Points on a hilly landscape, in no order, each with its height.
From any point a climber steps to the highest of the 2 points nearest to it. It stops when none of these is higher. Distance is the straight distance between rows; heights are no part of it.
Q418: -5 3 -10 17 -4 -18 1 4 -13 2 -4 9 -11 36 -2 31 12 14 22 0 4 -41 -34 2 23
 -23 -5 4 -10 7 9 24 7 14 2 -24 -24 23 14 -22 -8 -25 0 -5 -1 -26 13  (h 0.33)
Q961: 5 21 -11 27 -32 15 12 27 5 -21 17 9 -28 12 4 14 8 -17 -14 -30 4 -35 -36
 26 1 -7 3 14 -25 17 -7 -1 -2 9 -1 -4 -2 37 2 -39 1 -2 -19 10 6 -1 -10  (h 2.35)
Q891: -7 -9 4 1 0 0 -8 1 -3 1 -15 -6 22 -32 17 13 17 -31 0 8 3 41 42 -5 -16 8
 7 11 22 -4 10 -3 -19 -31 -7 32 -5 -12 -7 25 11 18 8 -4 15 5 -4  (h 4.32)
Q486: 11 -10 -11 -8 2 21 -11 1 -30 29 -10 3 12 23 -6 19 9 19 -2 0 18 18 15 -17
 10 17 -10 -9 2 -11 -24 31 -18 -21 -25 -6 3 0 -11 17 10 -31 6 -7 2 -3 27  (h 5.63)
Q51: 1 -12 -33 -33 -9 20 -24 3 -21 6 -1 13 9 -10 -2 1 11 -11 -13 2 23 45 32
 -32 4 23 -3 -16 15 -21 -6 -2 -5 -31 -22 10 1 -5 12 41 -8 -7 24 -27 -1
 -16 22  (h 6.02)
Q292: 27 29 -35 -15 6 30 -9 -11 0 -1 26 9 -40 9 -14 -19 -14 32 -19 -6 7 1 7 9
 -3 3 -11 -31 -13 1 1 -27 17 5 -5 -24 23 -10 25 11 -17 -3 15 14 -14 0
 -12  (h 6.57)
Q239: 5 -18 15 13 4 -23 9 12 26 8 -9 9 25 -21 12 -6 -6 -8 -7 12 -36 -7 -3 8 -2
 10 4 9 -19 -10 24 -9 -16 14 9 5 24 -18 -22 -9 24 -9 16 -17 -21 11 2  (h 2.85)
Q333: 6 26 7 -16 28 18 -11 -9 1 -6 10 -6 -22 -25 -5 -16 7 -13 -20 -6 24 19 33
 -6 -42 -4 -2 -8 11 -6 -13 -19 -10 -25 -26 7 13 -10 6 15 2 35 -1 14 22 4
 -34  (h 4.59)
Q30: 28 1 11 -13 0 29 -8 2 6 0 -12 -9 -1 4 -1 26 13 -33 -12 -3 8 26 26 -8 -8
 3 -17 25 -12 -1 -42 16 -37 -16 -32 -1 -4 11 -27 -6 35 -22 -5 1 18 -9 0  (h 6.59)
Q775: 15 -12 -14 -39 -8 -4 14 2 18 5 -7 -8 -9 5 -26 1 -42 7 15 15 -11 1 -14 -6
 28 19 -28 -22 -13 -31 19 -9 26 14 15 -14 -1 -21 17 3 -14 -20 -10 -3 -33
 -16 15  (h 0.82)
Q706: 11 -15 -4 -12 -10 47 -12 1 -17 28 -9 7 35 5 10 19 8 9 -12 -4 14 30 21 -6
 13 15 -10 0 16 -6 -26 22 -28 -11 -19 18 -3 -19 -18 29 10 -22 3 -8 2 7
 33  (h 6.11)
Q952: -7 14 2 40 16 -18 -4 2 -37 24 2 5 -9 14 8 1 28 30 -7 -7 9 -21 -4 -3 -12
 -19 9 5 -12 22 -3 17 -16 -12 -14 -10 19 18 6 -6 -3 -15 21 12 -6 3 0  (h 3.15)
Q617: -1 2 6 14 -29 22 0 6 -8 -3 1 -8 5 37 3 32 11 23 9 -17 26 -36 -28 18 16
 -3 8 22 5 18 -16 23 -6 16 2 0 -24 39 4 -16 -6 -24 -26 3 20 0 11  (h 3.34)
Q87: 19 -4 19 32 -4 0 22 25 28 -4 -10 16 8 -17 29 -19 3 -8 -21 -14 -35 -14 1
 19 -16 14 0 6 -29 11 3 -5 -26 2 3 4 44 -9 -18 -13 27 -7 16 -12 -12 14 5  (h 3.38)
Q964: 5 5 -19 -6 -16 -23 0 24 13 -16 21 25 -14 0 -7 0 -18 -10 1 6 -21 -21 -20
 10 18 -18 -3 -9 -26 -27 29 0 30 18 28 -12 3 -7 24 -1 -10 3 7 -14 -25 1
 3  (h 0.69)
Q627: -11 24 9 -22 -1 -36 -17 -10 -6 -28 19 -8 -23 -13 -18 -4 -18 -41 14 -6 -9
 -14 -1 1 -13 -37 -1 -8 2 -11 6 4 45 -1 19 -11 -10 -14 18 -1 -11 21 -28
 11 23 -6 -30  (h 1.86)
Q354: -11 -32 -10 -9 -19 33 -22 7 -9 29 -5 8 38 -22 22 6 5 -6 -11 5 14 44 31
 -15 15 24 -7 -7 22 -20 -1 9 -17 -20 -15 17 -7 -21 -6 41 -3 -11 16 -23
 -2 -5 29  (h 6.74)
Q305: -22 9 26 20 33 -7 2 -14 2 4 12 -3 -7 -19 3 -55 -16 25 -8 -10 -16 -15 -8
 19 -19 -2 7 2 17 13 -2 -2 8 10 3 -12 18 -5 5 -12 -25 32 9 30 -12 7 -22  (h 4.15)
Q269: 2 -3 6 3 -37 13 0 11 12 -16 -6 -5 6 24 -2 27 5 -4 18 -2 7 -14 -29 1 20
 -7 -10 25 3 8 -18 26 -16 24 9 5 -25 20 -13 -24 5 -22 -33 -11 11 -1 24  (h 3.13)
Q473: 16 15 23 -19 28 1 7 -14 21 -18 -2 -12 -9 -21 -10 -3 -25 -15 4 3 -18 11
 13 9 -11 9 -18 -2 -9 -9 1 -18 -6 -22 -8 -12 18 -22 -19 -13 31 -11 0 14
 -1 1 -19  (h 3.16)
Q792: 14 20 1 9 -21 23 8 14 21 -27 8 7 -20 6 4 7 -4 -7 -9 -14 -7 -15 -24 11 5
 -5 -8 9 -16 10 -6 -17 -4 12 5 0 -2 20 1 -23 10 -7 -19 2 -2 -2 -3  (h 2.18)
Q310: -14 7 -26 28 -10 -40 -8 23 -15 -2 6 12 -7 17 14 3 19 -7 -4 -2 -9 -25 -30
 4 11 -19 10 1 -19 2 28 8 20 15 16 -9 -4 19 30 -5 -19 2 24 -14 -15 -11
 11  (h 0.51)
Q532: 13 1 -34 -13 -6 6 -19 3 -42 15 -10 11 -18 23 -7 24 9 17 -11 6 11 9 12
 -29 7 1 -16 -15 -21 -10 -17 29 2 -15 -24 -23 8 13 11 12 1 -35 26 -11 -8
 -11 14  (h 5.17)
Q48: 0 -7 -3 37 -2 -18 -1 20 -16 17 -5 21 18 -3 20 16 25 -11 -17 0 -17 8 17
 -1 -12 -4 7 10 -17 4 9 24 -24 -15 -1 10 24 5 -20 2 12 -12 32 -17 1 13
 12  (h 4.90)
Q143: 20 24 -37 -13 3 5 -8 3 1 0 16 10 -35 -3 -4 -14 -17 17 -28 3 -10 -3 3 9 0
 -16 -16 -36 -29 -18 20 -19 33 -1 9 -31 36 -18 30 18 -15 -3 26 4 -26 3
 -11  (h 5.95)
Q751: -2 10 -33 -31 11 3 -16 -4 -28 3 9 6 -10 0 -2 10 7 -3 -11 6 24 38 21 -32
 3 3 -5 -29 4 -18 1 -8 9 -30 -24 -15 11 -5 20 31 -12 -4 25 -11 -8 -19 1  (h 5.52)
Q428: -6 6 20 19 -7 6 5 7 8 -26 3 3 1 -18 13 -33 6 -13 -6 -14 2 -13 10 16 -7
 -2 15 9 18 20 -14 -19 -14 -3 -5 22 -1 1 -9 -11 -3 31 -12 1 18 16 -14  (h 3.59)
Q148: -17 -8 8 -16 28 -19 -6 -5 10 -9 -24 -19 22 -46 8 28 7 -48 0 20 -10 34 34
 -11 -24 14 -14 11 16 -15 20 -1 -17 -32 -4 14 -8 -17 -27 11 26 3 13 -9
 10 -10 0  (h 4.50)
Q589: 22 13 -16 -33 -17 30 -13 -2 18 -23 9 1 -26 0 -9 8 22 -40 -1 -11 17 24 18
 0 -16 -3 -7 11 -2 1 -35 -10 -12 -15 -23 6 -9 18 3 -10 6 14 -34 -3 20 -1
 -22  (h 5.50)
Q402: 4 -14 -17 33 -41 20 -8 19 -30 24 11 9 21 26 20 17 28 24 -22 -19 25 -12
 -20 14 21 -1 7 20 4 24 -25 21 -15 17 -2 14 2 20 4 26 -19 -16 -3 -20 15
 12 32  (h 3.86)
Q161: -8 21 15 -11 18 -33 -7 -19 -3 -24 9 -10 -22 1 -20 -5 -7 -19 14 -3 -19 -7
 0 -1 -23 -22 4 -9 -1 -6 6 3 25 -21 8 -16 -3 -9 9 -11 4 8 -3 18 4 -19
 -31  (h 1.90)
Q46: 2 -2 17 14 6 32 7 -15 -17 15 4 -8 7 29 1 5 3 47 12 -5 28 -6 -4 7 4 2 9
 16 25 22 -28 -11 -22 9 -7 16 -5 12 -8 10 -2 1 -21 5 28 23 6  (h 2.89)
Q81: -8 -38 4 -3 -17 -5 12 4 10 28 -21 -2 41 -16 -2 -18 -16 12 10 25 5 17 -9
 -5 22 24 9 4 3 -20 15 -12 -5 24 21 9 -12 -22 -9 26 -7 -5 5 -20 -29 7 19  (h 2.25)
Q629: 1 -1 11 50 18 -33 -1 6 -31 31 0 12 14 0 14 2 40 15 -8 0 -5 -15 9 2 -19
 -10 12 9 -7 23 11 23 -26 -13 4 3 23 15 -6 -4 15 -7 31 -5 -4 3 9  (h 3.87)
Q990: -9 21 5 26 6 -5 -2 -8 -28 16 9 -5 -18 22 -1 4 28 25 4 -6 24 -24 3 8 -18
 -17 9 7 12 26 -18 18 -10 -2 -12 -10 -8 31 14 -2 -9 -6 -2 18 15 -6 -13  (h 2.73)
Q146: 7 8 12 -8 -15 6 -1 9 29 -37 15 -1 -15 -8 -5 -7 -13 -31 6 -18 -14 -14 -17
 17 2 -11 0 1 -3 -4 -5 -9 8 11 12 10 -10 -1 -3 -19 6 13 -25 2 7 -1 -15  (h 2.04)
Q301: 5 -15 -23 28 -47 19 -5 32 -11 13 1 21 22 7 29 8 24 -17 -25 -11 8 4 -6 7
 17 -18 10 18 -2 12 -17 10 -6 18 8 20 -4 10 7 26 -14 -8 9 -25 3 14 27  (h 4.19)
Q85: -10 -7 4 32 -2 -21 -12 18 7 10 -18 7 26 -32 27 10 21 -38 -17 8 -17 10 36
 2 -14 -2 4 9 -9 4 17 7 -30 -20 7 21 17 -11 -22 4 24 3 27 -22 -2 8 3  (h 5.96)
Q685: -10 -6 -1 -23 28 -3 -1 -9 33 -8 -10 -18 12 -55 9 -6 -16 -26 -5 15 -11 36
 30 -1 -8 22 -16 -1 20 -26 15 -25 -8 -19 -3 18 7 -31 -20 18 23 12 7 -10
 -4 4 2  (h 5.10)
Q443: -1 -28 -4 -33 13 -7 15 -7 12 31 -28 -6 12 6 -28 -7 -35 38 20 17 -11 10
 -9 -26 21 37 -16 -26 -13 -23 17 4 23 5 3 -18 8 -15 4 -3 -8 -27 8 3 -29
 -16 20  (h 0.89)
Q287: -2 -41 -6 -5 3 -24 7 3 10 36 -21 12 24 4 -9 -1 -19 29 20 17 -7 -12 -20
 -18 11 26 -1 -13 -26 -25 22 14 10 15 4 -17 11 -11 -2 -2 -7 -25 14 -18
 -22 -6 14  (h 0.99)
Q967: -21 -38 2 -21 14 -32 3 -4 12 15 -12 -7 25 -32 -4 -16 -21 -10 12 33 -17
 20 10 -9 12 4 1 -17 15 -29 33 -5 22 1 20 -2 5 -29 -5 10 2 8 10 -13 -21
 6 4  (h 1.92)
Q79: -23 -20 21 -39 9 -42 6 -16 13 -4 -17 -14 13 3 -25 1 -29 -3 35 15 -17 -3
 -13 -14 20 3 -14 -13 11 -11 10 19 33 -10 18 -18 -23 -14 -2 -10 -10 -8
 -13 7 -3 -19 8  (h 4.53)
Q131: 1 -29 2 19 -5 -7 10 5 19 20 -4 10 38 -23 14 -21 -3 0 -3 24 -21 6 6 4 4
 21 18 11 2 -6 20 -21 -14 24 24 16 13 -27 -20 19 7 -3 12 -17 -12 14 7  (h 2.49)
Q801: -26 -29 -5 7 -8 -8 -19 -7 -22 14 -5 -9 36 -1 8 -6 0 13 19 16 20 31 12
 -24 15 5 21 -8 33 -6 11 2 9 8 3 18 -24 -4 15 39 -32 32 2 -13 5 10 9  (h 5.18)
Q913: -20 -16 1 13 9 -7 -11 -10 -24 22 -14 -5 29 -1 12 2 14 12 15 16 10 19 16
 -10 -2 4 18 -5 29 8 7 4 -10 0 6 17 -6 -13 -6 21 -7 13 12 -7 10 0 9  (h 5.61)
Q681: 15 32 -21 -18 -23 38 -4 -13 15 -27 28 -7 -27 24 -13 21 -11 14 8 -24 29
 -24 -25 22 8 -4 -2 0 -11 14 -16 -6 9 18 -4 -2 -10 35 25 -25 -21 0 -43
 10 13 1 -17  (h 2.65)
Q578: 27 10 -12 -31 -8 43 2 -6 10 -14 -3 -14 -16 12 -10 19 7 -22 10 -1 17 22
 18 -10 -8 2 -13 14 -2 -1 -38 5 -25 -16 -28 2 -15 16 -12 -4 19 -14 -35 4
 21 -4 -10  (h 5.93)
Q781: 22 7 -20 29 -46 11 15 32 12 -13 6 28 -11 8 21 15 18 -28 -40 -26 -16 1
 -20 12 6 -5 -12 29 -43 16 -20 16 -8 16 -2 3 -2 24 -14 -16 11 -15 8 -15
 -6 9 23  (h 3.41)
Q942: -1 -17 14 -35 30 -12 18 -21 28 4 -10 -15 7 -25 -16 -12 -39 -2 10 16 -26
 12 0 5 -5 22 -9 -6 -3 -17 12 -21 12 -2 6 -8 12 -34 -20 -6 14 -3 4 11 -3
 -2 -2  (h 3.36)
Q337: -10 -17 8 -3 -21 -14 0 16 -2 0 -17 -1 15 -4 -1 11 7 -19 16 14 -6 2 3 -14
 26 -1 -2 9 19 -13 8 19 1 1 8 7 -16 6 -6 1 -1 -10 -16 -5 -9 -10 19  (h 4.27)
Q748: -9 18 19 -12 17 -29 -7 -18 -19 -10 -2 -13 -26 5 -13 -3 18 -26 13 2 2 -8
 7 -9 -30 -23 14 4 10 -2 -2 7 1 -27 0 -6 -21 15 4 -9 2 13 -11 18 20 -15
 -32  (h 2.05)
Q73: -7 13 30 11 18 -1 -6 4 10 -16 14 6 -15 -31 15 -23 7 -21 -17 -13 0 8 28 7
 -32 -5 12 -9 6 7 -3 -18 -6 -16 -19 15 10 -14 -7 -1 1 31 1 15 10 9 -25  (h 4.05)
Q973: 8 4 16 21 -24 31 13 11 8 -12 9 2 6 6 14 -21 15 -5 -16 -25 19 -17 -11 26
 -4 4 11 16 18 28 -25 -18 -15 15 -12 31 4 27 -6 -8 -4 17 -25 0 20 22 -5  (h 3.27)
Q412: 19 18 -18 2 -25 17 2 16 15 -26 19 20 -30 -14 20 -8 14 -36 -39 -15 -13 11
 6 8 -6 -11 -9 2 -17 3 -13 -18 -8 -1 -13 7 15 11 -3 3 7 7 13 -11 -7 8
 -19  (h 4.14)
Q894: 4 5 19 -9 24 -17 18 -17 21 5 -4 -11 -6 -5 -26 -18 -49 21 16 7 -24 -18
 -16 15 3 7 -2 -8 -15 -3 16 -7 17 11 21 -19 9 -26 -2 -15 4 0 1 22 -10 -2
 -11  (h 3.67)
Q49: 14 8 -9 25 -32 26 10 16 -8 17 4 7 12 36 12 29 11 28 -10 -23 16 -22 -31
 14 21 6 -2 25 -8 15 -27 21 -12 26 0 -3 -3 27 -8 1 -9 -34 -12 -7 14 10
 24  (h 3.57)
Q266: -9 -5 -5 34 -9 -31 -2 15 -20 8 -4 0 6 25 6 17 21 7 8 4 -4 -20 -21 -10 16
 -25 12 3 -10 6 11 17 9 8 11 -2 -8 24 7 -3 -7 -5 6 -11 -13 -4 14  (h 0.41)
Q422: -19 -23 -20 11 -38 -1 -26 14 -27 6 -4 5 24 3 11 -1 22 -7 11 16 16 22 16
 -28 26 -8 12 -10 28 -3 6 3 17 5 4 21 -27 8 23 26 -38 23 4 -19 1 4 11  (h 4.92)
Q173: 11 6 21 4 38 -4 15 1 12 -7 -13 -13 5 -23 2 -1 -1 -22 -6 0 -13 19 25 0
 -30 6 -7 5 -1 -1 -6 -9 -21 -23 -11 -5 27 -18 -24 -12 37 -2 17 6 -2 -3
 -15  (h 3.51)
Q277: -29 -8 -3 4 25 -39 0 -7 1 5 0 0 8 -17 5 -21 -2 -6 4 23 -16 11 2 -12 -4
 -13 14 -10 0 -15 30 -5 10 -6 21 4 11 -17 -13 1 2 11 26 -8 -12 -4 -5  (h 1.72)
Q492: 20 31 2 -12 6 45 1 -21 19 -22 18 -12 -30 26 -17 5 -23 22 5 -21 24 -19
 -11 16 -5 10 -11 -4 0 20 -21 -14 1 12 -13 -4 -7 19 13 -27 -4 12 -37 25
 18 -1 -16  (h 2.75)
Q449: 7 4 -20 -26 -1 3 -7 2 -16 9 -9 2 -19 5 -14 6 3 5 2 10 2 23 6 -21 13 13
 -14 -27 -12 -21 -7 2 14 -8 -17 -16 7 3 9 10 4 -17 18 -16 -15 -18 7  (h 5.34)
Q114: 1 12 34 9 -2 39 7 -16 1 -13 13 -6 7 11 0 -16 1 27 -2 -25 27 -23 -11 22
 -13 10 14 20 23 27 -28 -14 -17 17 -8 14 -7 17 -3 -7 -2 16 -30 13 20 20
 -12  (h 3.03)
Q104: 12 -4 14 -15 -15 23 4 -2 21 -14 -11 -12 2 15 -12 14 -17 5 26 -6 0 -6 -18
 1 23 9 -16 4 1 1 -10 11 -3 13 4 4 -19 3 -6 -23 13 -19 -33 -2 -3 -11 15  (h 2.99)
Q6: -4 6 0 -7 0 -10 5 -11 0 -8 -2 -2 -6 35 -22 24 -23 21 33 -3 3 -31 -38 8
 28 -8 -5 -2 -9 1 14 18 24 8 25 -15 -22 17 19 -21 -6 -18 -21 15 -11 -17
 15  (h 0.28)
Q633: 11 27 -28 -8 2 21 -6 -4 -7 -5 20 -3 -36 23 -9 10 -9 27 -5 -8 20 -10 -12
 6 3 -4 -3 -15 -9 11 -6 -13 10 2 -4 -22 5 11 28 4 -8 -5 2 11 -5 0 -3  (h 6.01)
Q362: 8 -7 -12 37 -51 -2 -4 32 -5 1 -10 29 6 4 21 23 39 -34 -30 -8 -15 11 2 1
 12 -12 -9 24 -25 7 -16 33 -11 6 0 13 -1 14 -15 3 8 -16 4 -22 -1 3 30  (h 3.78)
Q468: -10 2 8 4 4 -7 -5 -19 -34 -1 -11 -12 -11 30 -7 20 23 9 23 8 26 -11 5 -16
 -1 -21 12 2 27 11 -5 22 -6 -7 -5 3 -28 17 3 -7 -8 -6 -12 5 18 -5 0  (h 2.47)
Q66: 7 23 -11 8 -25 24 12 7 11 -24 24 2 -24 21 0 10 -12 11 -8 -39 23 -42 -39
 42 0 -7 7 3 -13 17 7 -3 9 15 -5 -3 -6 41 26 -31 -25 3 -25 11 4 -1 -9  (h 2.53)
Q188: -4 1 -29 17 -20 -35 -1 34 11 -5 11 23 -6 6 7 3 2 -9 -2 -3 -30 -31 -35 8
 22 -8 0 3 -42 -12 38 4 27 20 25 -15 14 13 26 -8 -12 0 21 -14 -31 2 18  (h 0.61)
Q510: -30 -28 -3 17 30 -41 0 -5 -5 47 -16 -6 40 -7 9 -11 3 24 -1 30 -11 1 2 -8
 -10 2 22 -14 8 -8 29 8 7 5 15 7 9 -21 -14 -1 -1 2 29 -10 -7 4 6  (h 1.44)
Q963: 26 22 13 -24 -1 40 8 -19 25 -26 1 -16 -18 8 -23 11 -29 2 18 -7 10 -4 -8
 6 6 16 -10 7 -3 6 -21 -11 3 6 -2 -6 -3 3 -6 -17 8 -6 -33 18 9 -1 -6  (h 2.86)
Q397: -2 -8 5 17 19 5 -5 10 -2 10 -6 10 20 -38 34 8 22 -29 -28 0 -9 29 42 -4
 -28 9 3 4 0 3 13 -11 -26 -29 -10 29 13 -10 -16 10 26 14 36 -12 9 3 -12  (h 4.94)
Q814: -10 5 7 5 39 6 0 -17 9 23 9 -7 -6 -9 4 -41 -15 45 -10 4 -8 -7 -7 11 -13
 8 10 -6 1 7 6 -26 2 17 7 -7 18 -28 -2 2 -15 13 6 24 -12 11 -18  (h 3.64)
Q977: 13 -20 7 1 12 32 11 -25 -13 36 -4 -5 23 18 -3 0 -13 55 6 10 27 2 -6 4 20
 15 8 0 17 15 -14 -17 -22 10 -8 -1 -2 -6 -5 25 -9 -11 -2 7 8 9 12  (h 3.09)
Q689: 16 -4 -21 -31 -23 4 3 11 20 -13 15 14 -9 -4 -5 -7 -28 -3 8 13 -7 -4 -13
 11 24 2 -11 -18 -15 -23 17 -15 29 24 20 -14 -1 -10 21 14 -14 -3 -3 -14
 -26 5 8  (h 0.76)
Q74: 17 9 11 22 -5 6 4 12 -2 -8 -15 -3 -4 9 -4 19 25 -26 -4 -1 -9 0 6 1 -6
 -11 -15 21 -15 11 -19 20 -33 -7 -8 3 -2 13 -24 -19 29 -15 -3 -3 12 -10
 1  (h 5.67)
Q128: -9 -14 -17 12 -37 0 -15 11 -15 -1 -9 3 13 4 7 4 26 -26 12 8 9 11 5 -14
 17 -7 9 10 22 8 -9 9 1 12 5 19 -26 11 7 7 -17 5 -14 -17 5 -2 8  (h 4.62)
Q99: 18 9 37 32 12 -8 9 12 20 -25 -24 3 -2 -13 11 -12 7 -13 -5 -7 -28 -22 -2
 11 -19 3 -12 25 -16 18 8 1 -26 -15 -11 -1 29 0 -30 -34 40 -1 13 5 -4 7
 -18  (h 4.10)
Q267: 16 21 -11 -17 0 32 -13 -11 2 -14 21 7 -27 -3 -8 -3 25 -21 -16 -7 31 24
 20 -11 -20 0 3 -4 7 4 -22 -25 -12 -18 -31 5 -4 5 8 12 8 20 -12 6 29 2
 -23  (h 5.08)
Q147: -10 -2 -2 -29 27 -37 16 -12 3 4 -16 -15 -8 3 -27 3 -23 7 25 17 -17 5 -6
 -20 4 3 -15 -23 -9 -26 23 12 31 -19 3 -24 7 -12 -6 -8 3 -15 8 16 -10
 -22 -10  (h 4.26)
Q206: -1 8 7 -12 44 -22 2 -24 6 13 -3 -7 -9 -3 -21 -10 -26 27 16 8 -26 -5 -10
 -9 -8 -1 -20 -21 -23 -3 15 -3 28 -13 20 -30 22 -25 1 -26 4 -7 9 30 -10
 -6 -14  (h 3.95)
Q201: -9 -1 -26 -17 -20 8 -9 2 -15 -7 6 1 -11 32 -8 5 5 19 21 -7 31 -19 -23
 -13 31 -5 10 -7 8 5 -4 0 19 12 1 -12 -34 20 33 14 -33 4 -17 -11 -8 -1 8  (h 0.19)
Q759: 1 3 -24 -32 -17 3 -6 0 -3 -10 -3 -5 -21 31 -28 16 -21 17 24 -3 16 -17
 -26 -9 26 -5 -10 -14 -3 -13 -1 15 34 13 3 -19 -25 25 27 -8 -19 -13 -17
 4 -11 -23 7  (h 0.24)
Q571: 19 18 31 33 11 -10 11 11 -1 -16 -3 4 -5 13 9 12 16 -10 -11 -12 -21 -22
 -7 12 -12 0 -9 17 -22 21 -8 6 -29 -14 -10 -7 11 19 -14 -38 30 -18 9 16
 5 -7 -5  (h 4.85)
Q382: 31 12 -34 9 -50 39 16 28 11 -13 19 28 -14 9 21 -2 14 -19 -51 -25 -9 6 4
 11 -9 5 -11 8 -33 19 -32 -10 -16 0 -19 0 10 15 -11 -4 9 -4 12 -7 -2 14
 10  (h 3.69)
Q802: -10 -13 3 1 18 5 12 -20 -6 27 -3 -11 3 8 -11 -16 -12 46 10 13 10 1 -11 0
 11 10 9 -3 14 3 1 -22 -3 15 7 -5 0 -14 8 16 -12 6 2 2 -8 4 7  (h 3.28)
Q597: -8 18 4 -22 -20 -16 -13 8 12 -40 28 -5 -21 -10 -14 -7 -24 -43 3 -28 -13
 -21 -13 13 6 -29 4 -4 1 -16 8 -5 41 22 17 -5 -17 -11 19 -16 -15 24 -31
 10 14 -2 -21  (h 1.94)
Q787: -9 -10 27 -16 16 -4 1 -28 -22 -12 -16 -18 1 13 -22 11 3 8 29 10 18 5 17
 -17 -8 -5 8 1 39 5 -12 21 -3 -12 -10 9 -39 5 -4 0 -7 13 -24 16 24 -3 -4  (h 2.33)
Q999: -22 -45 13 -2 28 -41 16 -15 -2 48 -30 -6 36 -6 -2 -9 -4 35 11 30 -18 -3
 -13 -18 0 7 14 -10 -5 -16 29 15 5 7 10 -3 6 -15 -22 -13 2 -20 13 -6 -12
 -6 14  (h 1.20)
Q758: -8 4 26 8 43 -4 13 -13 -8 7 -6 -12 11 -11 4 -5 6 3 2 3 1 13 22 4 -27 1 5
 7 17 12 6 -6 -24 -17 -8 5 16 -13 -20 0 23 13 13 7 13 0 -11  (h 4.06)
Q933: 3 29 -18 -4 3 -10 -19 12 5 -13 25 8 -33 -14 4 -15 3 -15 -28 1 -20 10 6 2
 -12 -14 -10 -14 -15 -13 6 -13 24 -8 0 -15 27 -9 27 9 2 3 22 0 -8 1 -23  (h 5.22)
Q788: 9 19 -12 10 -13 -7 -5 16 16 -22 19 15 -19 -21 17 -23 -4 -27 -29 -8 -23 4
 2 12 -11 -6 -1 -19 -7 -11 13 -30 9 5 5 2 24 -15 3 5 2 13 12 -7 -10 12
 -15  (h 4.65)
Q27: -24 -19 18 -14 16 -24 18 -26 -5 -3 -7 -18 11 13 -21 -6 -23 11 29 6 -7
 -13 -17 -10 4 -2 9 -6 14 4 7 7 17 4 25 -8 -24 -9 -7 -6 -8 8 -15 13 1 -6
 7  (h 4.78)
Q932: -29 5 24 21 19 7 5 -19 -8 -3 14 -5 -5 -8 8 -45 -1 29 0 -8 10 -19 4 10
 -11 0 20 9 32 22 -8 -14 12 21 -3 10 -6 4 13 1 -25 49 -10 28 8 25 -15  (h 4.74)
Q158: -21 -11 28 30 33 3 -3 -16 -19 14 -1 -8 19 -4 8 -12 16 21 1 6 15 5 18 -1
 -24 0 20 11 29 19 -6 -4 -14 -5 -7 14 -4 -7 -8 4 3 24 9 17 19 11 -10  (h 4.77)
Q987: -13 7 24 -26 22 -23 5 -36 -3 -24 -9 -18 -9 -9 -16 9 14 -31 21 6 9 12 27
 -17 -25 -10 3 8 26 3 -3 16 -1 -20 6 9 -35 4 0 -4 7 24 -26 27 33 -7 -27  (h 2.20)
Q920: -16 -40 -13 -33 2 -10 4 3 3 21 -13 -3 31 -29 7 -11 -23 4 2 24 -6 35 14
 -16 12 22 8 -11 18 -26 22 -22 6 -1 7 12 -6 -30 -7 37 -8 8 15 -17 -23 -4
 14  (h 2.08)
Q184: -28 3 26 0 24 -13 11 -26 -11 1 13 -10 5 1 -3 -23 -15 22 20 -3 2 -26 -15
 6 -2 -11 24 7 26 16 2 -4 17 23 18 6 -24 0 17 -6 -21 25 -18 23 7 12 -3  (h 5.20)
Q419: 3 6 -3 -22 25 -5 -10 0 25 -8 19 -4 -4 -46 11 -22 -13 -12 -23 9 -16 29 27
 10 -22 8 -12 -17 -3 -24 16 -31 6 -7 -7 1 30 -37 -14 28 9 23 22 -6 -10 7
 -18  (h 4.48)

Where does a climber stop that starts at each point below?
Q627 -> Q301
Q492 -> Q301
Q382 -> Q292
Q748 -> Q85
Q942 -> Q184
Q46 -> Q184

Call two points neighbours if one is among the 2 nearest of the other. Go from one point of each pair to the other, from neighbour to neighbour, staying as high as possible. Name the lowest point that can't be avoided.
Q292 / Q685 -> Q419
Q301 / Q292 -> Q781
Q913 / Q30 -> Q46
Q85 / Q292 -> Q891
Q184 / Q913 -> Q473
